Points on a hilly landscape, in no order, each with its height.
A ball rolls from a point to the lowest of its 2 nearest points, and stops where none of them is lower. Distance is the straight distance between rows; heights are no part of it.
Q_500 height 17.1: [  1 -17  19  -2  -2 -16  11  24  12  13  -9   3 -16  -9  11 -24  -3  30
  -4 -16  -2  15   1  -3  10  21  -2  28  -7  -4  -6 -26 -13]
Q_631 height 30.3: [ 14 -12  29 -12   7  -3   2 -12 -16  -2  12  12  -9  14  -9  10  -5  -6
 -25  21 -27 -13  -5  16   4  10  14  26 -11  18  -8  11  -5]
Q_665 height 21.3: [  8  -2 -24  -8   1 -15  -5  16   4 -11   0  -6  -1 -10   1   5   1   0
 -23  -8  17  20  -2  -3  10 -17  15   9  -9   5   5  -4  21]
Q_476 height 50.8: [  3  20  -6   0 -17  -7 -19   0   2  22 -25 -18   1 -11 -11  -6  -4  -7
  10 -18  20  -9   0  -7  -8  -9  20  18  16   1 -10 -20   7]
Q_636 height 48.7: [ 13   3   8  -2   4   5  -1   8 -26  -4   1   5  -1  -1 -20  -3  21 -18
 -15   5  -8 -15  -7   3  -9 -24  18  18  12   3  -8  -8  16]
Q_214 height 6.7: [  2  23 -16   2 -30  16  -7   8   6  22  -4 -14  -8   9   5  -6  20   1
  -2 -12   9  11 -11 -13  16  20  -3 -10   3   3   4   5 -16]
Q_125 height 23.4: [ -9   2 -10  -9   0  -5 -19 -14  24 -27  13  -3 -15  10  21   3 -10 -25
 -21  -1 -14  32   2  -1   0   3  16  23 -10   8  21  26 -17]
Q_229 height 15.5: [ 38  18 -18   3 -16   0 -18  -6   2  -9  -4 -34   4 -10 -20  14  18 -17
   1  -1  30   2   1  -3  11  -1   3  -4   3  12  -5  -4  30]
Q_316 height 33.0: [  5   9  -2  -5  14  26 -17 -37  -4  10  -4 -13   1   6  -6   4 -28 -13
  13  15  13 -16  22  11 -11  -8   2 -20  17   1   4  -5 -10]
Q_458 height 34.5: [ -3   2  -2   2  16  31 -20 -15  -3 -10   7   0 -21   2  -2 -21 -19 -24
  -1   2 -13  -8  -3  -2  -9 -14   8  -6   1  -5   4  16 -16]
Q_900 height 55.9: [-16  32  16 -12  -7 -21 -14 -26  -6   1 -24 -30   9   7  -6  -2 -23  -9
   1 -15   3 -12  26   2 -10   2   7  22  -4   1 -20 -12   5]
Q_516 height 15.7: [ 10 -29  20   2  19 -16  21  15   6  -1  -5   3  -3  -8  10 -15  -8  35
   1  -4   3  13  16   7  15  20 -18   0 -10 -14  -6 -26  -5]
Q_972 height 52.1: [ 13  12 -13   2 -10  -4  -2  15  -2  18 -32 -15   6 -14 -10  -1 -17   6
   4 -17  26 -14   1   4  -6 -15  21 -12   8  -1 -21 -22  17]
Q_764 height 13.0: [ 29  -5  -9   5 -18  -2 -14 -16   7  -1   2 -23  -9  -7 -16  18  13  -1
  -3   3  28  -8  -9  -6  21  14 -15  -4 -19  11 -10   9  29]
Q_957 height 28.3: [-32  -8   5  -4 -12  -9  -8 -35  10  15  -6  -5  -8  15   3   4 -11  -3
   6   6  -3 -20 -13 -13  -2  15  -6  20 -13   6  -4  13   0]
Q_43 height 44.2: [-23   0  18  -1  -9 -24   4  13  18  -7  -4  16  -2   4  18   4   5   1
  -2  -4 -34   5 -12   3 -10  18   3  44  -1  10  14  13  -7]
Q_601 height 25.3: [-12   8  11  -4  -2   0  -8 -16  -9   0  11   1 -13  30  10  -2  -6 -28
 -19   5 -25   0  -9   5  -1  11   7  18 -13  14   7  26 -19]
Q_44 height 36.9: [-22  -8   9  13  17  14 -16 -25   1 -12   6   3 -19   8   4 -28 -11 -33
  12  -1 -24  -9  -5 -15 -11 -18  -3   9  -1  -5  14  23 -15]
Q_699 height 25.5: [  6 -17  -1  12   5  15  10  16 -17  11  -1   7  -8  -8   0 -39   8  13
  16 -13   9  -6   9 -28  -5 -27   4 -18   3 -24  -4 -13 -20]
Q_113 height 19.4: [ 10  11   2 -11  23  -2   2   4 -28 -16   9   1   5  33   1  -4  -1 -22
 -31   9 -14   4  12  16   9 -14  -1  -6 -13   9   1  -2   1]
Q_727 height 37.4: [ 12  36   5  -7  -7  -3   7  -2   3 -25   2 -13  -9  15  -4  20 -13 -11
 -22   0 -14  24  15  19  17  22  11 -10 -32   4  -4   9  10]
Q_996 height 25.9: [  1  34   4   0  -3  22  15   9 -15   0 -11  -5  -1  20  -9   2 -10   4
  -1  -7 -12 -12  10  25   8  14  -6 -31  -8  -2 -17  -3  -1]
Q_109 height 48.5: [ -2 -40  -3   1  -8 -11  12  25   9  37  -3  18   3  -7  12  -3  13  37
 -11  -1  16  10 -19 -11   6   1  -2   3   1   0  -8 -14  -9]
Q_696 height 17.7: [ 35  17  -9   0  -6  -2 -12   9   7  -7  -1 -27   8  -7  -6   5  11 -14
  -2  -6  10  15  10   9  14   7   7   0  11   9   5  -9  13]
Q_384 height 69.6: [  6 -27  19   2  13  -7   4  -1 -15 -19  27   2  -4   5  -1 -12  28  -5
  -7   7 -15   1   2 -11   5 -16 -13  23 -11   1   6   5   3]
Q_803 height 22.1: [ 34  14  12  17   3  -6   7  10  -6 -21   5  -7  10 -23 -25  15  13 -16
  23  -3  -4 -11   2  14  -8   2  10   5  18  -4 -10  -9  21]
Q_279 height 36.2: [ 10  41 -18  -5 -17   9   3   2   9 -17   3 -16  -3   6   3  19  -7   0
  -7 -10  -3  27  10   4  12  21  12 -23 -16  -1   2  13   4]
Q_874 height 36.4: [ 22  -2  -3   4 -14  16  11   0 -18  -5  -4   5  -5 -24 -25  -3  14   0
  13   5   7 -27 -15 -24 -10 -22  23  -9   6 -13 -22   4   3]
Q_491 height 43.6: [  5 -16   4   8   1 -21   0  25   3  14 -21  11  -1 -25 -16  -8  -9   3
  17  -8  17 -24 -10   0 -13 -19  18  15  14  -5 -14 -18  25]
Q_930 height 39.2: [  5  -9 -13   6 -13   7   8  22 -15  11   2  12   3 -11  -9  -6  23   3
   7   0   1 -17 -19 -21 -13 -24  14  -6  14  -9  -6   6   3]
Q_155 height 40.8: [ -1  15   6  -4 -25 -22  11  20   7   7 -17   0   1  -4 -12   8  12  10
  -9 -13  -8  -3 -20   5   1  24  19  32   0  11 -15  -7  17]
Q_328 height 39.5: [-20  -9  20  15   8  14   1   0   2  -9  10  15 -20   4   8 -27   2 -13
  12  -3 -38  -6  -9 -17  -6  -1  -9  14  -3  -8  11  21 -21]
Q_711 height 18.8: [ 19 -12  14 -14  22   3   2   0   1  -2  14  10  -8  17  -5  13 -11   4
 -31  14 -13  16  -3  23  27  16  -5  -6 -23  16  -8   7  -3]
Q_349 height 33.1: [ -7 -30  21  -1  16 -14   2 -20   5   9   1  13  -5  14  -5   7 -14  -2
 -11  15 -14 -12 -19  11   6  14  -5  22 -14  13  -8  10   6]
Q_536 height 29.0: [-13  40 -15   3 -12  -5  -1  -6   5 -34   1 -10   5  -8  -2   7  -1 -26
  15 -14 -13   4   0  -3 -22  -7  23  14   7  -7   3   6   8]
Q_872 height 22.0: [  3 -35   4  10   7  -2  15  10  -7   1   1  18 -17 -19   0 -33   8  26
  14  -6  10 -11  -3 -33  -5 -22   0   5  -9 -22  -3  -6 -12]
Q_955 height 14.3: [-15 -13  15   6   6  -2   8  14 -12  20   0  22  19   3   0   0  24  10
  20   8   1 -23  -3  -9 -12 -17 -16   0  22  -1   6  -6   7]
Q_71 height 10.7: [ 33 -19  -5   6 -25  -1  -2 -12   7   2   1 -14 -17 -22 -11   4  18  19
   2   1  37  -6  -9 -22  16  15 -12  -5 -15  -4 -12   7  12]
Q_795 height 14.1: [  1  -4  -4  -6   6  12   0  13   3  29 -10  15   0   1   0   9 -18  14
 -15  12   8  -6 -10  15  -3  -5  11 -17  13   8  -3 -10 -10]
Q_366 height 16.4: [  6 -16 -14   5   3  10 -10   2  11  37 -13   5 -10 -10   7   4 -23  11
   0   6  28   3 -16   6   0   3   2 -27   6   0  -5 -19  -3]
Q_539 height 9.8: [-24 -14  15  13  13 -19   7  18  -6  33 -13  21  21  -2   5 -13   5   7
  26   2  10 -24  -4  -2 -10  -7 -24  -6  16  -8  -2 -24  11]
Q_854 height 27.9: [ -6 -13  -4  -6  28  17   6 -10  -9  -6  13  12  13  15  10   5 -12   5
  -6  16  -4   9  10  19   2  -3 -14 -27   7  -1  11  -8  -8]
Q_617 height 13.4: [ 21 -29 -18  14 -15  -3   3  11   8  12  -7   0 -17 -28 -11 -16   9  13
  10  -8  32  -9 -19 -19   1   0   1  -7 -11 -11  -9   7   5]
Q_355 height 41.5: [  9  17  -3   3  -1  -2  18  32   5  10  -1   3  26   4   6  12   3  18
   4  -2  -4   7   8  23   3  17 -10 -36  17  -1   8  -4   5]
Q_866 height 66.7: [-19 -24   1  -1  14  23  17   5   8 -17   8  29   2 -12  19   8  -8  23
  19  13 -14   4   2 -12 -21 -16   2 -15  11 -16  21  13 -26]
Q_411 height 38.5: [  9  13  -5   0  19  -9   0   5   9 -37  16   4  -4   2  -1  20 -21 -12
 -15   4 -19  28   8  27   7   9  13 -16 -23  -1   2  15  17]
Q_165 height 31.9: [ -3  -1   8  -7  28  28   1 -10  -3 -24  11  19 -12  -1   3  -2 -21 -10
   0  19 -22  -3   8   9 -20 -14  13  -2   9  -1  12  16 -26]
Q_775 height 30.8: [-46 -12 -10  -3  15  -2  16  -5  -9 -18   9  20  14   4  23  -5   5   9
   0   1 -13   4   6 -16 -17 -30  -7  -4  -1 -14  19  -4  -8]
Q_145 height 9.6: [-10  21 -21   7 -20  -7  -5  20  11  13   0  -2   5   1  11  -6  27 -12
  -7  -9  -6  11 -21 -10   7  14 -11   3  -1   2  10   9   0]
Q_948 height 20.9: [ -2   2 -16 -16   5  -9 -18 -26   5  -9   0 -18   0  18   3  18  -4 -19
 -30  10  18  19   8   1  17  -7   6  -2 -22  11   5   2  19]
Q_552 height 15.3: [-14   3  -6  17  -9  14 -11 -14  19  23  -5 -10 -12 -11  12 -21  -9   1
  23 -18  18  10   5 -17 -12   5  -6 -14   5 -18   7  -8 -22]
Q_867 height 61.1: [  3  14   4 -14  12  18  13   4 -22 -11   5  -8 -16  28  -2 -21  -5   2
 -10 -10 -14  13  17   5  23   9 -17 -15 -15  -3  -4  -3 -33]
Q_586 height 23.3: [ 14 -17  -9   6  12  -7  -5  18   4 -12   6  -2   0 -20  -4 -15  10  -3
  -2  -9  10   6  -3  -4   2 -20   1   0   4  -6   6  -5  13]
Q_33 height 23.6: [-13  27 -16 -13  -8  -7  -8 -34  -3 -27  -6 -21  -8  16  -4   8 -16 -15
 -17  -5  10   2  13  -2   3  -6  11   3 -27   1  -7  11  13]
Q_392 height 39.4: [ 19  15 -12   8  12   8  10  33   7 -30  12   8   2 -10   0  14 -15   1
  -7  -6 -21  26  -2  21   0   5  16 -27  -7  -2   1  12   7]
Q_725 height 23.5: [ -9   3  -7  16  -4   9  12  13 -18  -6  -3   2  -3  -7  -2 -38  17   6
  28 -17   7 -15  10 -25 -10 -14 -12 -22   2 -30   1   0  -6]
Q_817 height 15.9: [ 16  18  -3   3   2   1  -6   9 -22 -11  24  -9   5  14   1  -3  25 -25
 -14   3 -17  13   6   3   4  -5   0   2   5   5  12   3  -2]
Q_524 height 20.7: [  9  -6   9 -19  25  -6   0   1 -12  -7   1   5   2  31   1  14  -4  -4
 -42  18   0  11   7  22  26  -8   4  -4 -20  17  -7  -7   8]
Q_591 height 52.4: [-17  17 -11 -20  -3   0 -15  -8  -2   8 -11  -2  13  -3   4  19 -19  -1
  -6  -3  16  -6  19   9 -22 -26  32   8  22   6   5 -14  -3]
Q_175 height 52.6: [ 13   6  -6   0 -11   6   0  12 -11  17 -25  -8  -7  -1 -17   2   0   9
  -7  -7  22 -22  -9   5   8  -1   3 -12   3   6 -20 -12  18]
Q_56 height 18.6: [ 11 -17  -6 -13  -2   0   5   2   6  -7  20 -11  14   3  18  11  23  19
  -9   4  12  35  15 -10  22   4 -21  -6   4   3  18  -6 -11]
Q_385 height 25.6: [ 21  -8  21  -8   5  -9  -5   2  -5  11  -7 -14   1  -4  -1 -13  11  14
   4   0  18   2  32  -7   8   3  -6  18  15   2   0 -36  -6]
Q_721 height 19.3: [ 14 -18  20  -5   1   9   6  13 -19  20  12  12  11  -6  -8  -2  37  17
   4  15   6 -16  10 -14   5 -14  -8   6  24   5   4  -7 -10]
Q_134 height 43.1: [  5  16   4   9 -26 -17   6  -5   0  -2  -3 -10   1  -5 -13  21  11  -7
  17  -4  -4 -11  -6   2  -2  21   1  16  -4   5 -12   4  26]
Q_605 height 32.0: [ -8  35  -6  20 -11   0   7   4  -1 -22  15  -2   9  -9  -3  21  11 -18
  27  -2 -27   5   0   4 -23   8  17   6  18  -7  11  11  -2]
Q_629 height 21.4: [ 11   6   1  -9  -4  -8 -12 -16  19 -21  13 -10  -8  -4   6  18  -3 -10
  -6   8  -9  22   8   3   1  11  17  26  -7  12  15  19  -8]
Q_914 height 65.9: [-17 -18   2  -1  12  15  11  20   6  10   3  28  15  -1  20   7   3  19
   9   8 -11   9   3   2 -14 -14   2 -10  24  -2  22  -3 -23]
Q_889 height 50.3: [  7  11 -10 -10   7   8  -4   7 -16  -3   6   6  13   0 -10  22   9 -12
  -9  12   5  -8  -4  13  -8 -21  18  -5  16  14   3  -1  14]
Q_107 height 64.8: [-31  -9   9 -16   0  12  26   7 -13   3  11  29  14  13  11  17   8  29
   0  12 -16  -7   9  -3 -13 -10   3   7  12   4   9   0 -16]
Q_997 height 22.6: [-12   5  -3  15   2 -13 -19  -8   6  14   1  -2  12   5   2 -11  14 -38
  23   1  -8 -10 -17  -3   0   3 -23   6  17   4  14  10   1]
Q_400 height 51.7: [ 21   1 -19  -1 -16  14   3  13 -11  17 -11   4  -4  -6 -17  19   6   7
 -18   7  15 -20 -30   4   8  -7  17 -19  -3   8 -25   2  17]
Q_405 height 24.9: [ 39   4  14  25   0   6  16   2 -26 -22  14  -5  -8 -18 -37  14  17 -10
   5   4 -12 -13  -8   6   1   5  11  -3  -3 -10 -24  -4   7]
Q_864 height 19.0: [  1 -22  10  -5   8 -13  16 -12  -8 -14  -9 -10  -5  -4  -3 -14  -8  27
   1  -6  11  -1  23  -8   6  -2 -12   6 -12 -11 -12 -24  10]
Q_847 height 19.6: [ 36  19  11  10   4  -9  -6   5   8 -14  10 -19  14 -12 -10   9  10 -17
  15   1  -3  11  18  22   0  17  -3  -2  12   5   9  -2   9]
Q_309 height 51.4: [ -5   7 -19 -20   4   6 -20  -6  -4  10 -10   4  10   7   0  25 -13  -4
 -20  14  24  -3   6  15  -4 -26  25  -1  13  18   8 -15   9]
Q_919 height 25.8: [  2 -12   5   5   2 -10   2  13  -5  -7   8   1   7 -13   4 -20  32   7
  11  -7   7   3  13 -23  -5 -22 -10   9  11 -10  17  -9  -1]
Q_855 height 14.2: [-14   1 -17 -11 -18  -3   1 -14   4   8  -3  -9   5   7  11  11   1  15
  -6  -4  20   8   4 -12   6   4  -3  -2  -1   7   2  -5   3]
Q_993 height 28.4: [-26 -11  -8  -3   2  -5   6   6   1 -14   6   4  14  -9  27 -15  19  15
  12  -9   0  11  13 -33 -13 -33   4  10   5 -18  28  -8 -14]
Q_857 height 34.6: [  3  38 -22  12 -27  14   6  -1   4 -18  15 -12   6  -2   2  21   7  -5
  16  -7  -7  14   3  -3  -8  17   5 -24   2  -8  10  16   0]
Q_222 height 25.7: [-32  -7   9  -7  22   0   9 -10  -9   7  -9   6  16  22  20 -11 -21   3
  -5   6  -8   6  13  12   0   3 -15  -6  -2  -5   5 -18 -12]
Q_63 height 13.6: [ -3 -11   8  -5   2  -9   5  10   4  -7   3   1 -13   4   6 -26   3   9
 -10 -12 -13  15   2  -6  12   8  -5  24 -16   0   3  -6 -10]
Q_246 height 45.3: [  3 -29  18  13  -3 -15 -12 -20  20  35  -2  -1  18  -5   9   1  24  -4
  22  10  24   5 -12  -2   8  19 -31   2  16   3   7  -2   2]
Q_99 height 25.2: [ -4  -7 -12   7  21  -8 -22 -15  20 -27  17   3  -5   0  13   3 -18 -39
 -12   0 -15  26 -14   9   0  -2  -1   1 -16   6  17  30   2]
Q_905 height 30.9: [ 24   7   1   3   7  20 -10 -14   9  -2   4  -7  -5  -7 -14  13 -17  -9
   9  16   4 -10   3  18   1   8  -6 -24   6   4   1   9   4]
Q_144 height 17.2: [  2 -19 -11  -9   0 -11  -3 -10  10  -2   9  -7  26  -6  12  24  15   9
  -3   4  23  24   3  -6  12  -5 -12  -2   4   6  10  -7  16]
Q_249 height 13.2: [-29  -7   6  21   9 -14   7   4   7  26 -18  15  10  -1   8 -20  -7  -1
  18   1   0 -17 -10   3   0  19 -38 -14   4 -15  -3 -13   2]
Q_556 height 60.3: [ -7  13   4 -14  10   0   6 -13 -11 -10  -4 -18   0  20  11 -16 -10  10
 -13 -10   2  19  31   0  21   8 -19 -11 -16  -9  -6 -18 -17]
Q_579 height 16.0: [  3  -6   0  -5   7   9  14   4 -15  -5  19  -6   7  19  12 -11  30  10
  -4   1  -5  20  22 -13  20   6 -36 -16  -4 -10  12  -9 -16]
Q_11 height 59.4: [-14  14   4 -14  -6 -15   0 -16  10 -15  -5 -27   9   4  21 -12  -7   6
  -4 -13   0  20  32 -13   4  13  -6  19 -13  -5   6 -10 -17]
Q_371 height 43.5: [  9   2   8   3  -4   5  -3  -9   3  21  -2 -10  16   8   0   8  11   6
  19  10  13  -8  15  11   3  17 -26 -20  21   2   8  -5  -2]
Q_223 height 29.4: [ 17  17   0  -3   5   9  -7 -11  -2  -3   0  -6 -10   2 -18  14 -15 -16
  -7  12 -13 -11 -10  22   3  15  11  -3  -7   9  -7  11  16]
Q_547 height 20.1: [-38  17  -9   9   3  -6  -7 -15  18  14 -15  -1  16   9  28  -5 -20 -16
   8  -1  -4   6   4   1  -4  21 -20 -11   6  -5  10  -5 -13]
Q_129 height 57.2: [ 17  23  10  -9  -3 -10 -15 -14   4  -5 -17 -30  -6   5  -7  -6 -18 -15
 -11 -11   4   7  21  12   5  10  18  21  -4   8  -6 -10  -3]
Q_832 height 16.7: [ -2 -29   3  -3  10  -8   3  26  11  -2  12  17 -12  -7  13 -20  18  13
 -22 -11 -11  23 -17  -9  15  -3  -8  23  -9   2   9  -1 -13]
Q_653 height 22.5: [  9   3  14  -9   8 -15   3  -2 -13 -19  -7 -18   6   2  -5 -16   1   3
  -2  -6   2  -2  36  -4   3  -7  -4  21  -1  -1  -1 -22  11]
Q_684 height 54.1: [-24  25   2 -17  -7  -2 -10 -13  -6  -1 -12  -5  -5   8  -7   0 -13  -7
 -10 -10  -3  -7  12   3 -15 -11  27  21   6   2 -14   0  -6]
Q_350 height 18.0: [ -3  12 -14  15  -6  -2   5  -4   4 -14  -6 -12   0 -11  -5  -7  -5  -1
  31  -6  11 -14   9  -4  -6  11 -15 -28   0 -19  -3   3  16]
Q_801 height 28.2: [  6   3 -12  21  -5  15   3  10  -1 -15  11   3 -19  -7  -3  -4   2  -7
   5  -6 -13   1 -19  -3   0   7  -6 -20 -12 -10   0  23   8]
Q_584 height 26.5: [ -5   2 -17  17   5  -3 -12  -4   8 -18  20   3 -14   1   0   3   0 -27
 -10  -2 -14   9 -24   6   3   3  -8  -8 -26   0  10  26  13]
Q_475 height 26.2: [-11  34 -25  -7  -9   1  -7 -16  -4 -33   9 -11  -2   6  -4  20  -5 -23
 -12  -2  -3   9   8   3 -15 -14  25   3  -5   1  -1  15  12]
Q_67 height 33.6: [-41  -1  -1  -2   5  -9  10 -16 -13 -15   6  13  13  13   9   2  10  -6
   9   7 -14 -18   5 -14 -22 -24 -11  10  -2  -2  11   5   9]
Q_408 height 19.1: [  3 -15 -10  -6   6  -8 -15 -24  16 -17  10 -14   8  -4   8  19   0  -7
 -10  10   8  25   2  -1  10   0  -4   5 -12   8  13   9  10]
Q_28 height 41.8: [-16   2  14  12   2  -1  12  14   5 -14   8  18  -6  -4   9 -10   9  -3
  17  -8 -33  -4  -3  -3 -15  -2   2  19   0 -10  15  13  -7]
Q_698 height 17.5: [  4 -31  -5  10 -15   1  10  14   8   8  -5  25 -19 -23  -5 -21  12  19
  13  -4   4 -18 -26 -33  -3 -11  12   7 -16 -16 -12  17  -4]
Q_465 height 30.5: [  1  -7 -16   4  -4  10  12   2 -11 -18  11  12  -5  -7 -13  16  -1   9
  -5   6   2 -14 -15  -2  -9 -17   5 -16 -13  -5 -11  17  18]
Q_876 height 44.4: [  9 -17   7  11   9  -7  -8   6   8  21   4  -1  20   1   6  -4  18   0
   8   3  15   9  -1   9  10   7 -28 -12  15   0   8 -10   1]
Q_597 height 50.7: [ 27  -6 -28  -9 -14   2  -3  26   5  23  -8   0  17  -9  -5  29  12  15
 -22   5  19   6 -22   3  13 -14  16 -26   3  14 -11   1  16]
Q_600 height 33.2: [ 18   4   0  -7  -8  18  16  -3 -19 -19  -2   6 -17 -12 -23   7  -1  12
 -11  11   0 -20 -15  -9  -5  -8  22  -3 -13  -4 -27   5  -3]
Q_423 height 41.7: [  8 -19  -7  -4  -6 -12   9  29  -9  16 -12  15  18 -17  -8   5  11  12
  10   4  13 -24 -10  -7 -16 -27  18   2  22   4 -14  -9  18]
Q_808 height 21.6: [-18  20  10  -4  -2  18  -7  -5   1   5  -4  -1  -8  20   3 -15  -9 -11
  -2  -7 -21   3   2   6  -6  13   4   8   6   4   1  11 -29]
Q_738 height 32.7: [-36   4  11  -4 -10   4   3 -22  -8   1   6   9  -6  17   0  -7   0  -3
   7   2 -15 -24   1 -19 -15 -17   1  24  -3   3   1  12  -3]
Q_377 height 11.0: [ -5  10 -18 -14 -15  17  -9  -6  -7   7  -4 -13 -14   9   1  -2   3   9
 -23  -8  19  11   3 -10  13  -6   5  -6  -9   6  -5  -6 -10]
Q_471 height 29.6: [  8 -16  16  -2  38  16   5  -7  -8 -14  16  13   0  14   3  -3 -17 -10
  -1  21 -24  -2   6  24  -2   2 -13 -15   3   1  12  13 -16]
Q_110 height 15.8: [-11   6  -2  19  -7  -4   3   7   6  18 -18   1   2  -8  -6 -17  -1  -4
  31 -12  13 -23   2   0  -6  11 -22 -19   7 -16  -1  -3   6]
Q_8 height 12.9: [ -6  18  -8  -3  -4  -3   4  14 -12  -3   8  -4  12  16  12  -4  20  -4
 -19  -3  -9  16   8  -3  11   3 -16  -4  -6   3   9   3  -6]
Q_612 height 40.5: [  7  10  -8  12  10   4  13  45   6  -4   7  15  18  -8  10  -2  -2   3
   2 -10 -18  21  -4  21  -1   3  -8 -31  12  -9  13   5  -3]
Q_30 height 18.3: [ 16  -2  -1   0  -7  -4 -13  -3  22  24 -18 -11  -8 -11  -1   5 -25  11
   3  -1  20   7   0  13   9  27   1  -7   1   7  -9 -13   6]
Q_41 height 25.1: [-16  -1  -1   7 -11  -3 -12 -11  20  10   4   2   1   2   3   8   4  -9
  23   6  -1  -9 -13  -5  -3  13 -11   9   8   6  13  13  -1]
Q_53 height 67.6: [-12  -8   1   4   5   7  19  -3   0 -42  23  14   2  -9  14  16  -2  15
  14   4 -19   5  11  -5 -21 -13  -6 -10  -4 -11  14  20  -8]
Q_184 height 68.5: [ -2 -19   4   2   7  12  18  -2 -13 -28  36  16  -5  -1   9   7  22  16
   2   9 -18  10   7 -17  -5 -16 -11   0  -9  -7  12  19 -12]
Q_305 height 16.8: [ 12 -22  10 -18  27   8  -3   6   7  20  -1  17   1   5   0  10 -19  11
 -35  20   5  16  -9  28  20   2   9  -4   2  13   1 -16  -9]
Q_742 height 28.0: [ 21  30   6  14   6  15   3   2 -16  -1 -11 -12 -10  16 -23   8 -10 -18
  -8   4 -11 -13 -12  31  15  16   4 -24 -15   6 -23  -3  20]
Q_589 height 46.1: [ -4 -17   3  -2  -1 -11   3   8 -13  -1 -10   7  -9  -8 -18 -20   6   5
  -6  -5   0 -24 -12 -16  -4 -24  10  23  -4   1 -16  -8  24]
Q_667 height 63.5: [ -1   9   6 -21   7  20  25  22 -20  -4  12  22   4  13   2  10   1  16
 -11   8 -18   6   9  13  -5  -6  13  -3  12   3  -3  -4 -25]
Q_621 height 17.9: [-33  23  -9   4 -14  -1 -14 -12  10  20 -13 -11  -2   6   9 -21 -13  -6
   0 -19   1   7   1 -11  -3  11  -6  -1   1  -4   3  -3 -19]
Q_114 height 23.2: [ -2  28   2  -1 -15  26  10  -2   5  10 -10  -2   0   9  -3  17 -13  13
   9   4  -3  -7   4  19  -4  30  -1 -23  10   2  -9   8 -12]
Q_153 height 42.4: [ 26   7   9   4   3   0  10  14   1  14  -2   1  17   1 -12  21   8  13
   8  11   9  -9   5  22  12  23 -18 -28  10   7  -3  -6  16]
Q_425 height 9.1: [-27  -2 -19  -1   2   9 -13 -18  15   2 -11   6 -20 -10   3  -3 -45   2
  -4  -9   9  -6 -15   3 -13  -7  16  -4 -11  -7 -12   4  -1]
Q_157 height 12.5: [ -6  -4 -20  -5 -10  14   2   2  18  -7 -10  16 -20 -23  -5  10 -40   9
  -6   1   1  -6 -27   0 -15  -2  31  -8  -6  -2 -14  21  -6]
Q_467 height 38.6: [-16   7   5 -12 -11 -23  -1   9  16  11 -20  10   1  -9  -7  11 -19  11
   1  -3   2 -13  -8  10 -10   6  19  30   5  11  -7  -6  12]
Q_777 height 49.7: [ 21 -30 -19  -5 -14  -7   9  33   4  33 -10  13  14 -11   2  11  14  33
 -23  -1  20   5 -19 -10  12  -9   8  -7   2   9 -16  -8   2]
Q_713 height 58.3: [  2  17  13 -14  -5  -9 -21 -11   8   6  -6 -25  -7  -1  11 -17 -13   0
  -4 -20   3  22  28  -6   1   2  16  31   8   4   0 -15 -30]
Q_931 height 62.2: [  0   1  13 -24  14  28  10   5 -24   0   7  17 -12  23   3 -12  -5  14
 -13   2 -14   1  17   7   9  -1  -3  -5   0   1  -5  -9 -43]
Q_46 height 22.9: [ 11 -12  24 -12   5   8   1 -11 -20  24   3  -7  10  13   5  -7  22   7
  11  17  10  -6  27 -14   8  -6  -8   6  23   6  13 -22 -20]
Q_466 height 46.8: [ 14 -17  14   5  -2 -12 -19 -26   0   4  -5 -18  -9  -4 -19  -8   6 -23
  14  10  11 -27  -5  -9   3  -2  -8  20   2   3  -3   2  21]
Q_834 height 47.3: [ -8 -40  10   7  -8 -10   7   5  15  34  -2  22  11 -16  12  13  11  32
  13   5  23   4 -23  -6   3  10 -14   0   7  -1  -2  -1  -2]
Q_212 height 12.7: [ -6  -9  -2  15  -3  12  -8 -22  17  10  -8  -2 -25 -20  -2 -15 -26   6
  20  -7  19  -6  -7 -11 -11   2   0  -4  -5 -15  -5   0 -11]
Q_196 height 45.1: [  9  -2  10  12 -10 -17 -10 -14   1   1   6  -7   1  -2 -22   7  14 -24
  22   7   2 -29 -19  -4  -1   4 -18  16  -5  11 -14  15  32]
Q_896 height 36.8: [-24  -5   9  -3  -2 -30  -5 -17  19   9 -21  -1   0  -3   0   7 -29   5
  12  -1   5  -9   0  10  -8  15   2  32  -7  11  -8 -15  18]
Q_655 height 27.8: [ 10 -10  26  -3  18 -13  -8 -16 -14  -5  25   1  -1  26   4   8  -8 -30
 -22  14 -29  -1  -9  13   1   6   1  16 -10  17   9  24 -10]
Q_540 height 35.1: [  1 -14  21   2  10 -26  -3 -13  12  -1 -16  -3  -3   1  -8  -1 -22  -4
   4   4  -4 -15  -7  17   3  18  -9  23 -11   8  -9  -1  20]
Q_127 height 20.8: [ 16  17  -6  13  -9  11   4  10 -14 -17   2 -18  -4  -3  -6 -30  18  -3
  15 -20   8  -5  15 -16  -1  -2 -14 -23  -1 -20  -1  -2  -2]
Q_197 height 19.2: [ 12   7  10  10  -8   1 -10  -2 -16   9  17  -9   7  13  -5  -6  34 -23
   5   4 -12  -8   2  -5  -1   1 -17   1  13   6  13   8   1]
Q_741 height 19.5: [  6 -20 -20  -3   5 -10 -12  31  10   1   9   7  -4 -12   6  -7  17   1
 -34 -11   6  30 -31  -7  14 -17   8  14  -7  10   5   4   7]
Q_262 height 16.3: [-19 -13 -27  -4 -10  12   3   8  15   0  -5  18  -5 -18  17   3 -24  22
  -2  -2  -6   5 -10 -15 -21 -21  31  -5  -3  -5   2  15 -23]
Q_887 height 46.2: [ -9 -35  20  10  -7 -16   2 -12  21  34  -5   8  15  -6  13   7   4  20
  14   8  23  17 -22   8  14  24 -34   5   2   0  -8 -16   8]
Q_515 height 22.8: [-25   4  10   3   8   1   1 -28  -3   4  -5  -6  13  19   4  -5 -14  -7
  14   9  -8 -12  16   0  -9  11 -20  -9   5  -4   6  -3  -3]
Q_185 height 48.9: [ -6  16   1  -2 -15  -9 -19 -12  -6   7 -17 -12  -5  -1 -21  -9   6 -29
   8  -9   2 -23  -9  -6  -6  -5  10  32   8   6 -12  -6  18]
Q_264 height 20.5: [ -6  21   5   4 -10   3  -3  -4  23   8 -21  -5  -6  -7  -3   3 -37   8
  18 -15  -2   2   3  21  -2  31   5  -9   4  -3  -8   5  -5]

For each start below, name the point where the ball stops.
Q_185 | Q_425
Q_165 | Q_425
Q_67 | Q_63
Q_349 | Q_425
Q_713 | Q_144
Q_405 | Q_71
Q_109 | Q_144
Q_411 | Q_144
Q_316 | Q_425
Q_905 | Q_795
Q_184 | Q_144
